Each row is a point on a landscape with many valleys, with its height.
A ball rolls from a point to the lowest of its 2 nearest points, and stops where none of them is lower. Distance is the straight distance between rows; heights are no part of it.
Naz (h 248): 83	102	109	100	119	113	83	72	75	61	86	99	116	85	124	143	87	95	114	102
zusi (h 345): 78	93	118	110	125	95	81	83	62	71	86	100	103	69	118	149	80	112	99	80
Bebar (h 551): 79	96	96	96	88	109	93	115	94	112	95	102	102	90	109	80	106	100	100	114
nide (h 694): 84	95	127	80	118	97	96	80	73	86	79	109	96	90	98	134	75	91	107	96
Deve (h 487): 145	78	116	117	93	89	121	96	114	95	102	93	82	99	113	100	97	105	64	95
fego (h 224): 99	101	122	122	99	103	100	109	94	88	97	93	104	90	116	97	116	115	87	111
lemid (h 476): 116	76	134	84	122	73	116	100	87	134	84	110	92	104	94	96	77	112	103	94
maso (h 259): 99	135	112	118	113	102	101	117	135	114	116	103	108	149	58	73	145	122	107	85
Lipel (h 613): 93	80	136	99	129	81	103	98	60	101	81	104	101	80	93	120	80	122	91	83
lovu (h 856): 89	138	107	80	98	102	90	94	93	79	68	89	101	139	79	97	106	101	125	129
rivud (h 557): 123	76	90	108	90	74	105	99	95	123	109	97	112	88	131	124	79	115	107	104
bok (h 126): 130	75	94	102	91	116	118	88	110	84	97	97	109	104	122	92	101	83	80	113
ruza (h 523): 87	134	61	90	96	111	96	116	150	116	119	115	100	137	43	62	122	105	130	75
gazol (h 618): 82	78	91	80	116	112	88	87	62	103	81	106	134	111	117	105	78	106	121	119
toti (h 501): 86	124	131	89	109	94	95	108	87	98	80	97	88	118	82	102	101	115	109	112
Gigab (h 592): 77	126	103	113	82	113	88	85	119	81	100	102	84	77	115	80	129	73	90	125
rutar (h 232): 112	78	90	84	107	86	111	105	83	141	110	106	115	106	102	104	67	102	123	95
zipi (h 316): 78	140	109	117	104	114	99	122	115	111	110	101	77	124	62	45	141	107	91	95
Movu (h 337): 105	75	99	108	113	116	74	71	89	44	76	97	90	73	133	120	98	102	61	90
mipef (h 265): 134	87	114	111	115	92	118	88	87	94	103	93	112	94	110	126	82	99	101	98
Gevi (h 153): 134	71	120	118	120	70	114	99	73	107	98	93	95	79	103	120	75	119	78	82
kado (h 176): 130	83	84	109	73	105	118	89	135	90	109	95	103	101	125	83	116	87	83	113
gufup (h 534): 94	129	83	121	90	104	107	112	149	98	143	106	95	104	63	72	138	78	99	76
teze (h 819): 79	129	82	108	91	108	100	114	130	107	116	103	111	117	79	49	141	99	114	114
rep (h 373): 100	105	115	119	76	86	92	100	120	93	101	96	83	73	131	104	119	106	89	117
Mak (h 662): 86	89	86	89	94	125	95	99	85	86	99	102	105	90	107	108	90	69	93	99
salib (h 680): 95	113	103	129	90	116	95	108	97	75	107	88	91	79	104	96	122	87	70	101
Telis (h 300): 124	53	99	103	105	88	106	92	80	101	86	100	98	80	114	109	77	110	67	89
tigu (h 696): 77	117	70	97	90	123	101	122	103	104	118	99	117	106	79	70	115	81	109	106
gemim (h 235): 120	107	122	108	111	87	112	97	97	102	103	93	120	105	108	122	95	112	118	112
Bezom (h 567): 131	66	65	109	80	83	97	92	99	105	102	93	113	90	139	119	81	115	93	113
pip (h 394): 102	58	103	78	116	119	101	73	79	84	70	110	115	95	118	101	81	84	87	102
lepem (h 555): 88	138	88	107	98	101	98	112	151	108	131	109	96	125	50	84	133	89	115	73
tob (h 263): 110	57	108	86	141	90	101	46	58	98	75	108	119	87	107	124	61	98	115	96
gevek (h 334): 134	77	94	115	105	119	105	74	94	50	89	87	100	90	114	124	91	88	65	98
Koma (h 679): 101	120	88	65	92	115	109	104	139	119	88	111	80	150	70	54	111	98	119	101
Buge (h 860): 80	154	101	87	92	101	88	99	108	80	88	86	95	138	66	93	123	93	119	120
pagum (h 624): 98	80	105	116	93	118	92	96	90	73	88	95	82	76	116	90	106	90	52	96
lasiz (h 599): 66	127	96	101	87	93	89	130	109	128	110	105	79	88	92	70	114	112	114	107
zabog (h 348): 107	97	106	87	105	88	105	75	84	103	107	100	107	97	111	144	69	83	124	101
Vot (h 466): 132	85	129	89	109	76	118	102	114	139	100	107	88	104	104	99	85	102	105	93
vuse (h 333): 99	105	106	65	104	93	101	88	93	110	73	103	108	135	96	97	84	102	130	130
Vemin (h 396): 121	128	111	99	118	95	109	103	140	129	107	107	106	153	63	95	115	115	120	81
Kiti (h 390): 93	103	96	110	91	119	113	123	120	119	113	107	86	110	93	32	132	104	88	100
Tepas (h 607): 93	77	85	95	110	121	86	87	71	86	86	100	134	99	129	109	91	96	104	112
Puv (h 653): 80	112	78	69	83	97	97	116	113	129	98	109	96	116	96	75	98	107	138	118
dud (h 581): 74	157	92	96	93	93	82	117	130	115	103	99	77	127	58	74	126	110	120	97
riva (h 170): 103	93	107	127	99	94	82	96	85	69	94	89	96	68	129	137	97	120	79	97
vises (h 133): 132	76	78	106	93	87	107	88	84	98	114	92	97	86	109	145	64	85	88	85
sek (h 119): 112	120	127	95	115	74	103	101	99	121	96	97	111	127	93	115	97	125	135	114
busu (h 287): 98	60	95	85	98	82	88	76	81	98	86	110	93	70	128	134	71	100	86	84
ratir (h 541): 73	128	103	99	106	110	86	117	77	95	95	90	117	114	84	100	111	110	117	119
barub (h 409): 94	64	118	79	136	113	91	60	71	70	60	112	117	93	118	111	84	97	97	101
Tidif (h 416): 105	109	119	116	92	94	110	112	126	112	110	99	101	108	109	76	128	112	100	108
sotof (h 490): 103	92	85	105	81	98	110	125	115	124	118	99	98	92	110	82	106	106	99	95
zafe (h 233): 105	84	63	100	70	103	91	106	96	96	115	94	80	75	109	124	79	83	74	85
fut (h 722): 103	132	87	70	102	102	102	111	121	123	94	103	91	155	57	85	99	103	126	87
dobav (h 591): 78	106	80	89	83	109	97	121	109	121	104	107	104	100	105	65	109	104	120	119
vidil (h 556): 101	128	119	112	93	105	111	97	132	88	114	101	100	119	89	77	141	91	101	110
niku (h 530): 68	94	86	93	81	106	71	94	95	99	91	106	93	69	135	105	99	90	103	113
kel (h 659): 73	143	70	87	87	111	97	108	141	116	111	118	68	111	63	34	123	94	123	99
mozez (h 540): 117	125	129	107	99	94	115	88	151	95	113	105	105	138	86	89	138	98	114	107
Moz (h 444): 122	104	115	89	99	74	112	104	132	141	110	109	94	113	105	106	97	111	123	96
nop (h 329): 80	71	116	98	138	90	84	69	53	73	77	106	107	67	112	139	76	120	93	71
buvoz (h 306): 105	106	123	103	117	74	104	103	76	117	108	96	106	96	99	138	77	113	121	95
Susik (h 379): 105	65	97	82	104	122	114	96	83	97	87	108	106	99	106	89	84	77	82	98
nofi (h 326): 112	101	117	106	111	107	115	109	98	103	98	95	124	121	97	87	109	108	104	114
sovi (h 419): 123	122	104	102	108	93	115	98	157	116	122	109	116	143	67	105	122	98	122	80
pud (h 335): 121	97	70	121	66	96	100	105	115	85	118	86	79	82	108	111	103	97	67	99
gedet (h 446): 117	67	101	93	119	100	103	68	78	95	83	103	124	93	128	119	75	97	108	111
rodaf (h 777): 85	122	75	136	86	110	105	116	114	102	123	101	86	81	98	42	139	90	80	105
kiko (h 503): 102	112	72	109	79	112	116	117	137	102	136	101	96	100	81	72	123	76	96	83
rom (h 363): 85	104	111	80	96	83	96	94	86	113	106	104	91	94	102	139	73	90	123	94
votor (h 453): 90	115	87	110	88	124	102	111	103	80	118	92	107	95	86	90	114	67	87	99
bapa (h 608): 97	107	76	89	85	118	116	117	138	119	121	113	98	112	84	46	121	94	114	95
nug (h 519): 81	101	86	89	81	91	98	122	100	133	116	104	96	88	109	103	87	105	121	99
nisa (h 218): 108	92	102	113	117	99	87	69	84	61	93	93	111	78	135	154	82	104	107	97
Zese (h 601): 92	86	153	95	122	85	102	80	87	81	67	107	92	78	112	116	93	121	95	105
poro (h 328): 81	122	103	95	94	125	97	96	108	83	90	99	105	114	91	70	127	82	102	129
fodos (h 471): 99	119	96	111	93	123	113	116	116	92	127	97	96	107	74	79	123	70	84	84
Reki (h 580): 120	63	61	110	84	100	79	89	94	86	93	93	103	84	137	115	87	112	71	112
zed (h 612): 123	74	130	112	101	97	108	77	106	76	77	99	93	86	138	101	107	111	75	117
ritir (h 427): 116	55	107	95	143	105	95	53	73	74	67	104	128	87	132	118	76	105	102	102
Pamik (h 514): 87	134	99	115	100	94	97	133	121	121	127	98	108	116	72	84	128	120	115	88
zol (h 718): 95	100	63	110	81	122	103	117	107	98	119	94	129	98	102	71	118	85	98	109
gaz (h 507): 89	82	76	102	82	97	78	95	93	101	101	99	104	74	142	121	93	102	100	108
kuzi (h 393): 124	100	99	92	95	109	127	99	148	114	116	110	110	133	90	69	121	90	108	97
Satez (h 630): 104	66	79	113	91	114	86	99	83	76	89	93	85	78	114	103	92	103	45	90
vibib (h 117): 111	86	125	82	128	90	113	86	69	110	89	105	103	104	85	120	69	95	109	94
gosel (h 352): 80	109	113	88	98	129	94	85	97	74	81	99	102	105	101	93	109	75	100	124
bege (h 391): 124	113	102	87	106	86	114	105	121	135	126	105	102	120	81	123	84	91	127	80
tal (h 369): 126	65	117	82	118	111	124	85	85	99	85	108	103	104	95	95	77	74	84	93
kodi (h 548): 69	144	106	95	95	94	84	127	113	125	96	101	67	114	75	67	119	118	112	104
nus (h 194): 119	96	113	127	102	90	110	117	93	103	108	90	115	93	112	106	105	121	90	100
Suk (h 412): 74	135	111	82	85	82	87	110	108	120	98	104	73	106	91	108	99	105	127	109
kesu (h 654): 80	75	78	95	92	125	79	98	84	87	90	102	101	75	122	95	94	78	76	98
mul (h 252): 90	99	117	122	109	116	86	95	81	66	86	90	111	80	124	111	112	110	89	111
dek (h 169): 123	87	113	126	104	78	105	110	82	100	107	88	101	80	113	126	87	122	84	90
bonu (h 178): 136	50	97	109	131	79	101	57	67	90	83	95	105	72	116	132	65	114	89	86
vegap (h 227): 104	43	94	85	140	83	86	47	53	96	76	114	122	77	122	123	68	114	100	81
nela (h 494): 157	86	114	115	105	93	129	92	107	90	108	89	95	102	100	117	89	91	78	91
did (h 368): 99	104	98	81	96	96	105	100	103	117	96	103	120	120	107	97	95	105	129	125
toli (h 515): 150	98	131	99	118	97	131	87	124	109	105	100	104	127	94	95	100	89	102	98
Safar (h 600): 96	85	101	117	112	98	99	123	55	103	106	93	112	83	99	123	83	113	83	79
palup (h 480): 75	103	69	99	71	95	86	118	102	116	118	102	88	66	119	104	93	93	107	99
bap (h 642): 105	107	92	80	98	121	117	119	139	132	112	118	81	131	74	47	112	103	109	81
niner (h 664): 98	78	104	92	91	74	103	115	83	129	108	105	85	77	108	123	73	105	97	80
satur (h 347): 90	121	100	116	99	117	111	121	132	124	122	112	82	123	73	38	142	107	95	85
reli (h 324): 100	116	95	131	99	99	109	105	165	110	133	116	106	130	69	63	155	107	106	74
Bav (h 276): 85	113	122	107	120	119	88	88	81	62	82	93	116	96	114	122	101	105	110	116
zul (h 285): 124	99	119	116	129	82	111	85	73	99	107	91	115	91	105	144	74	109	121	95
Karas (h 310): 93	103	87	112	91	93	88	97	82	94	118	92	117	82	119	147	87	98	116	98
Bor (h 399): 88	109	127	101	85	83	99	107	116	112	101	102	80	83	117	105	108	107	104	108
gel (h 736): 106	84	57	121	77	119	101	112	105	90	111	91	114	91	115	68	118	95	74	111
lolap (h 128): 116	69	83	126	103	98	78	90	79	58	82	89	79	78	114	124	90	133	40	93
lobit (h 266): 97	98	97	73	109	85	104	103	78	136	98	105	110	124	89	104	70	108	132	104
tufi (h 349): 96	76	119	73	95	98	109	94	96	106	84	114	79	87	104	101	84	83	86	95
Lur (h 418): 67	130	77	117	89	118	82	106	100	88	114	95	105	75	97	84	123	74	95	116
Makug (h 193): 118	81	99	122	110	90	82	74	85	58	87	90	95	71	135	151	83	122	84	92
lifos (h 532): 79	108	121	91	98	107	97	112	98	107	87	105	83	103	95	78	108	102	95	113
fos (h 604): 81	84	109	104	119	109	92	109	56	91	89	98	115	86	100	115	86	111	89	92
Zilon (h 843): 99	133	94	87	99	94	99	108	125	111	93	97	112	152	67	79	122	112	129	113
Tos (h 207): 95	83	71	104	80	116	72	82	109	78	91	99	101	77	145	102	106	86	85	118
sodun (h 236): 111	55	100	87	125	84	85	43	81	72	76	109	98	71	130	144	71	98	90	79
nez (h 144): 110	83	66	110	77	128	89	84	111	68	96	94	98	87	130	93	111	79	69	115
gan (h 350): 121	98	123	89	125	99	118	102	94	118	87	101	113	136	86	86	90	107	112	109
debo (h 291): 93	138	127	113	111	105	103	122	117	110	107	99	86	132	66	74	133	115	96	91
Mifa (h 367): 122	108	106	90	106	85	114	90	99	115	116	100	111	112	93	135	78	84	127	95
zof (h 403): 78	107	105	89	99	97	91	102	85	106	88	100	114	106	112	107	97	113	125	125
Feki (h 420): 107	107	124	91	93	80	105	104	117	119	106	104	90	98	109	120	96	101	116	102
pigo (h 89): 102	96	113	75	113	99	111	106	82	117	97	105	96	116	76	108	75	89	108	88
nuz (h 443): 78	121	96	99	92	88	89	122	93	119	105	96	114	104	100	105	105	118	130	116
zogo (h 321): 123	62	92	112	117	111	88	73	78	51	79	93	97	80	118	128	81	104	60	84
tekid (h 554): 68	118	75	106	75	99	88	123	111	122	118	104	86	66	108	75	112	100	111	107
fuzig (h 423): 104	129	94	86	108	86	103	116	118	134	119	102	104	135	67	112	94	108	133	81
madu (h 284): 78	104	96	101	105	109	83	96	69	90	103	97	123	93	113	135	87	99	119	104
kez (h 488): 83	130	102	111	101	121	103	128	103	100	115	95	92	112	64	72	123	88	89	89
Pab (h 296): 103	102	104	92	94	125	114	100	116	90	100	102	112	121	97	70	120	78	98	118
nobi (h 484): 87	131	104	108	96	92	98	120	112	104	116	95	114	112	86	101	121	108	119	107
lef (h 465): 110	78	103	89	103	93	105	86	92	113	93	103	122	100	127	109	84	100	118	123
fibol (h 279): 115	98	97	116	116	121	107	96	80	70	102	87	143	105	110	118	101	99	105	111
Niz (h 162): 129	78	83	92	94	84	118	96	98	121	120	101	100	94	105	126	66	82	103	84
valig (h 254): 95	115	122	88	112	108	99	85	89	78	79	98	114	115	101	115	96	97	119	127
famed (h 424): 128	91	100	88	95	104	127	107	128	123	112	108	101	116	101	83	100	88	103	96
Par (h 191): 123	117	125	113	112	78	111	108	114	119	116	96	115	115	98	117	107	120	119	101
lafos (h 668): 97	96	89	83	98	130	108	100	93	91	102	101	119	113	93	97	96	69	104	106
Mepet (h 196): 113	85	85	82	91	92	114	115	101	134	120	108	98	98	101	107	73	91	112	82
zuf (h 609): 84	90	129	93	129	102	100	107	56	99	76	102	108	99	82	105	85	116	93	94
vas (h 512): 80	114	116	112	111	123	96	115	78	82	94	94	111	100	88	92	113	99	89	108
puvel (h 584): 80	119	114	104	105	100	98	134	82	115	108	96	99	105	81	98	104	113	104	96
Nek (h 486): 102	81	97	95	82	91	96	93	107	109	94	105	105	85	136	107	95	99	105	115
Vid (h 202): 122	46	94	96	143	79	89	33	64	78	76	103	111	67	120	135	65	116	92	74
leno (h 497): 96	131	69	88	104	103	100	124	128	125	118	105	113	145	47	85	111	110	130	74
gavu (h 517): 69	133	120	92	100	98	88	119	94	104	80	96	74	118	75	77	112	110	102	111
muz (h 571): 84	128	113	119	86	112	103	89	128	81	109	102	90	100	100	69	145	77	92	121
mava (h 346): 120	79	115	101	113	113	108	77	91	68	84	96	104	90	115	119	89	85	84	101
gegod (h 596): 102	101	148	97	122	73	104	86	85	96	82	101	95	88	108	129	85	121	117	107
kufe (h 617): 74	96	115	112	95	115	81	97	90	79	86	102	69	64	112	85	115	85	57	100
non (h 478): 149	80	123	104	99	78	127	93	124	120	102	100	87	101	114	101	90	99	85	95
Deza (h 302): 109	112	114	118	113	116	110	104	91	75	100	89	138	113	99	99	117	108	103	117
Tebu (h 493): 88	124	93	73	96	104	99	108	101	109	107	100	100	126	73	108	91	85	124	101
liso (h 669): 90	114	95	128	78	109	97	106	108	83	113	93	65	69	103	80	122	76	60	96
tadiz (h 282): 119	93	70	117	59	105	113	96	138	90	122	97	81	91	113	69	126	87	74	108
Sep (h 873): 66	155	90	106	91	102	89	104	129	93	113	100	92	106	67	73	135	80	115	116
lito (h 544): 79	133	86	126	93	98	95	134	116	115	128	98	99	90	78	71	131	105	102	92
Febal (h 629): 67	79	89	76	107	120	81	97	67	102	73	110	117	102	110	90	88	97	102	113
let (h 245): 109	93	87	98	75	121	115	95	130	90	109	101	106	103	113	67	123	73	93	117
gege (h 370): 64	139	92	110	94	116	86	100	106	91	101	100	100	95	92	65	133	81	101	130
som (h 605): 95	63	141	86	131	86	102	70	75	85	58	115	100	73	111	108	90	122	84	92
bedet (h 360): 103	74	131	81	109	94	106	77	91	87	75	111	87	80	107	119	83	88	85	92
kug (h 289): 132	62	83	104	90	86	113	110	93	112	104	96	95	88	112	103	77	107	72	89
mulu (h 388): 118	97	122	112	86	97	116	102	122	100	106	98	89	100	114	90	117	98	84	103
Gefa (h 175): 96	95	81	99	100	111	109	133	88	119	119	98	115	104	89	88	94	99	101	89
voto (h 372): 125	117	118	92	119	96	115	101	119	120	100	102	111	145	77	91	107	108	120	104
zomu (h 359): 119	106	93	116	91	103	123	109	153	108	130	107	109	125	84	69	139	98	101	83
sudi (h 311): 80	76	112	100	139	91	84	72	45	89	78	106	122	84	114	134	72	125	113	89
dosem (h 611): 110	54	127	94	120	70	105	77	77	108	69	111	101	71	118	109	84	123	83	94
Refev (h 439): 85	92	93	104	89	127	108	119	103	107	103	103	88	96	99	44	117	89	79	105
Paka (h 703): 99	129	69	67	88	102	96	110	133	124	86	104	85	153	63	62	105	114	133	94
togum (h 336): 95	58	93	72	91	105	102	90	89	104	86	113	86	77	112	104	75	77	77	83
Dudom (h 865): 82	154	102	103	95	95	91	99	128	81	107	94	104	133	57	88	137	89	121	111
zakig (h 85): 120	68	83	98	84	115	98	82	103	78	88	98	98	87	129	104	94	83	73	108
Bes (h 687): 103	95	124	116	104	94	100	103	82	80	99	93	84	72	103	134	88	102	75	81
Vab (h 558): 62	144	105	107	95	105	81	115	91	95	102	93	100	96	86	98	119	98	111	118
mose (h 559): 87	120	62	92	90	115	105	115	152	113	131	120	98	118	63	41	127	96	129	84
Mur (h 652): 93	92	82	120	73	106	94	112	105	96	105	96	67	67	112	76	110	94	62	99
tes (h 283): 134	77	75	120	97	102	104	96	88	82	104	85	116	92	118	120	89	108	76	102
Gubop (h 226): 105	87	66	107	88	108	106	119	90	105	120	93	121	94	105	104	95	92	97	94
kero (h 695): 94	112	88	58	90	94	101	108	116	129	81	106	86	140	87	70	92	112	132	116
Vafa (h 505): 77	110	76	98	85	128	104	113	115	106	108	107	94	96	95	43	124	81	99	117
bag (h 158): 122	65	118	103	136	86	109	76	62	94	84	100	110	79	104	124	69	109	93	89
Reveb (h 690): 81	95	124	95	106	101	94	100	77	85	88	103	86	80	98	124	89	92	87	87
bufi (h 455): 116	99	96	103	91	100	119	123	133	127	121	107	98	111	97	70	115	108	102	85
nanud (h 323): 100	89	116	102	105	76	97	94	77	106	99	100	99	76	118	140	75	111	107	95
basav (h 267): 106	71	110	94	117	84	93	64	70	85	87	105	101	73	121	147	66	99	99	84
kag (h 660): 100	108	104	68	95	116	115	111	127	123	99	114	75	133	74	66	98	87	106	89
guv (h 106): 123	64	72	121	118	92	72	77	71	55	85	89	89	80	114	144	74	139	55	85
ziluv (h 637): 102	66	79	107	75	104	92	103	97	95	92	98	70	72	117	89	92	98	55	92
Noz (h 723): 88	131	101	71	84	91	94	103	129	122	83	104	75	134	86	69	113	111	126	120
Sero (h 887): 70	143	85	110	84	107	96	104	130	96	124	103	79	82	80	74	127	65	103	104
kem (h 108): 130	75	83	112	109	96	98	78	73	75	101	88	107	83	113	148	68	98	83	88
daku (h 510): 94	127	109	76	110	97	99	100	80	101	93	94	99	131	71	123	79	95	125	101
Rog (h 572): 67	132	110	112	94	106	76	103	96	87	100	96	93	74	108	106	118	92	100	117
zeku (h 677): 78	120	82	80	96	126	96	107	93	94	99	97	111	119	79	85	106	78	111	115
soru (h 589): 97	115	146	109	109	82	103	103	93	95	94	98	86	85	105	126	98	116	104	99
kas (h 292): 93	129	98	121	104	99	99	110	160	123	117	114	99	144	60	63	151	127	115	75
peber (h 641): 70	69	87	84	105	118	71	89	73	94	78	111	111	80	130	103	92	93	93	100
zenad (h 462): 88	129	84	86	95	99	100	129	120	126	126	105	98	121	66	95	101	101	127	79
deraz (h 595): 96	103	102	110	107	93	102	130	74	115	117	94	115	98	92	117	89	112	104	88
leve (h 303): 130	79	61	125	77	97	95	104	98	84	110	83	94	93	112	121	92	114	60	105
lasev (h 582): 82	124	130	108	98	98	92	105	98	83	100	93	86	82	100	120	110	97	99	105
num (h 440): 80	111	77	97	78	104	92	111	110	105	116	99	106	83	111	102	106	84	114	110
fisu (h 570): 85	115	106	119	95	99	98	134	99	118	117	96	92	89	91	81	115	110	89	92
geg (h 504): 143	97	112	111	105	99	127	94	115	95	113	91	118	113	101	107	104	91	96	98
feto (h 351): 111	92	94	116	75	90	90	93	108	86	103	91	88	76	132	124	102	103	82	108
teme (h 138): 127	80	129	102	129	77	118	92	72	114	98	98	101	89	91	122	69	105	100	84
Dupu (h 253): 102	98	97	107	121	114	97	84	67	76	100	91	137	101	112	137	80	97	118	105
zuri (h 125): 106	104	103	92	108	104	115	122	95	122	114	101	107	118	77	101	88	94	109	87
Ges (h 402): 96	111	78	118	79	100	93	104	110	86	119	90	121	83	115	110	118	93	102	111
Ret (h 338): 109	86	114	103	92	81	94	89	97	90	95	99	90	73	130	135	86	103	94	101
nagib (h 331): 118	88	90	104	97	85	99	77	86	96	109	94	114	85	128	148	75	96	113	100
bafaf (h 195): 110	85	64	93	76	93	108	104	99	111	123	98	93	84	109	129	71	80	99	82
Noda (h 655): 90	99	99	105	81	86	96	128	101	122	117	100	74	72	105	105	92	105	91	81
rapo (h 801): 79	129	75	119	88	110	105	115	131	106	127	107	91	95	80	41	138	86	103	100
Zigu (h 754): 96	99	70	127	78	111	104	120	112	104	119	94	99	83	107	58	126	101	81	105
kufa (h 273): 92	101	117	72	118	105	94	69	75	83	65	103	112	120	102	119	77	101	127	126
tume (h 313): 95	59	79	85	81	95	83	87	94	97	88	107	83	69	129	116	79	90	76	89
suf (h 483): 117	82	137	98	116	87	115	104	94	114	85	105	98	105	107	92	94	117	96	106
sogul (h 381): 74	126	113	87	94	81	90	113	87	118	107	99	91	104	89	129	85	104	127	100
kod (h 527): 135	111	132	105	109	95	127	89	148	111	113	106	97	135	93	94	124	97	104	92
rizaf (h 83): 130	59	68	118	115	88	85	78	64	76	95	90	103	82	113	144	64	120	67	83
kat (h 262): 96	100	73	115	80	102	94	117	86	94	122	89	96	75	103	129	90	87	85	84
feda (h 606): 105	76	137	105	113	93	99	73	93	73	69	103	88	72	129	113	101	116	79	102
Sudis (h 264): 125	75	67	114	96	101	106	102	79	103	115	89	133	99	115	118	84	102	97	101
mep (h 850): 102	137	99	83	100	93	99	89	117	88	86	92	118	152	77	94	115	101	131	127
bazu (h 288): 93	73	113	89	140	87	94	60	47	106	76	110	124	97	102	125	63	115	125	103
gop (h 468): 96	127	89	84	91	105	108	106	126	105	119	102	114	127	70	100	109	79	124	96
dufuf (h 755): 88	135	97	77	86	93	94	112	147	135	98	112	65	130	77	64	116	120	128	94
kef (h 502): 95	121	124	119	110	115	108	126	93	88	110	91	101	114	76	86	122	101	86	95
Gute (h 442): 119	115	93	91	95	95	119	101	145	110	129	104	114	125	81	108	110	77	120	88
Zef (h 148): 96	80	98	125	103	101	72	96	76	61	84	91	84	65	119	123	99	119	56	85
Bifil (h 590): 72	130	72	88	82	117	100	104	131	108	107	112	86	105	84	40	123	82	117	120
Buro (h 516): 93	138	120	84	108	84	93	112	92	107	86	90	86	134	67	111	93	113	121	100
bovaz (h 661): 115	84	96	106	79	72	105	118	107	120	114	98	76	76	115	120	81	111	88	82
toze (h 645): 93	74	94	103	83	92	98	120	90	114	99	103	77	71	114	92	91	103	73	87
ravo (h 684): 94	106	109	127	99	108	93	115	79	74	105	86	89	73	99	117	104	96	71	85
devep (h 192): 108	116	120	79	111	78	100	104	100	125	76	100	97	143	88	92	93	129	127	120
Supad (h 357): 133	69	127	95	131	104	120	70	82	83	76	102	107	93	104	107	81	90	88	103
lat (h 358): 116	95	100	112	70	102	115	100	131	92	112	97	70	90	114	82	117	84	72	100
Vopo (h 698): 65	100	108	74	105	99	82	85	68	96	80	108	99	100	101	128	78	94	118	107
Fisif (h 524): 83	117	95	110	103	121	97	115	89	91	103	91	127	110	90	81	123	98	104	118
kope (h 312): 109	55	101	101	112	99	92	81	76	75	75	104	93	74	115	114	86	108	60	83
Zupuf (h 610): 75	105	108	106	92	123	88	93	100	81	91	103	83	78	112	77	118	75	76	115
pogep (h 594): 101	70	71	108	97	117	76	91	81	81	94	94	122	85	138	109	93	101	84	104
Zud (h 309): 112	117	115	63	111	93	104	86	96	102	66	96	92	149	78	98	83	97	124	119
tabep (h 543): 98	96	101	100	91	78	99	112	93	130	110	100	108	89	119	120	88	116	120	104
Ladal (h 568): 83	152	87	106	101	99	89	120	139	114	114	103	91	140	41	86	130	109	119	75
sof (h 833): 84	128	83	90	95	108	98	117	118	111	98	101	106	139	70	55	125	111	117	112
fipot (h 415): 97	109	111	93	94	96	105	113	117	122	100	102	106	116	101	79	114	115	117	118
biset (h 290): 100	113	128	68	119	100	102	75	81	80	55	97	96	135	83	109	83	102	120	124
zurin (h 297): 72	110	88	75	99	95	91	113	71	123	89	99	107	128	84	101	78	112	130	110
toku (h 529): 94	91	92	87	90	100	109	129	110	137	107	109	98	103	102	66	99	113	113	98
lipi (h 492): 95	103	144	99	117	97	104	105	84	95	77	100	97	106	97	94	101	120	97	112
Tunop (h 268): 128	77	67	110	80	96	114	113	104	109	120	91	105	95	107	105	89	100	83	91
nom (h 371): 110	104	68	126	69	100	98	104	121	83	123	88	104	85	113	95	123	93	81	108
baze (h 899): 79	135	101	106	84	101	96	118	120	105	125	98	75	83	84	92	116	83	100	93

Where does a ball stop that starts at each point below?
tigu | pigo
lef | pigo
Sero | pigo
Paka | Dupu

Call two points neighbours if one is among the 2 nearest of the other. Go from one point of each pair to the other, from neighbour to neighbour, staying as low as possible. Name the highest point that can't be avoided.
pigo / valig | Bav
sek / Dupu | nuz
rizaf / sek | vuse
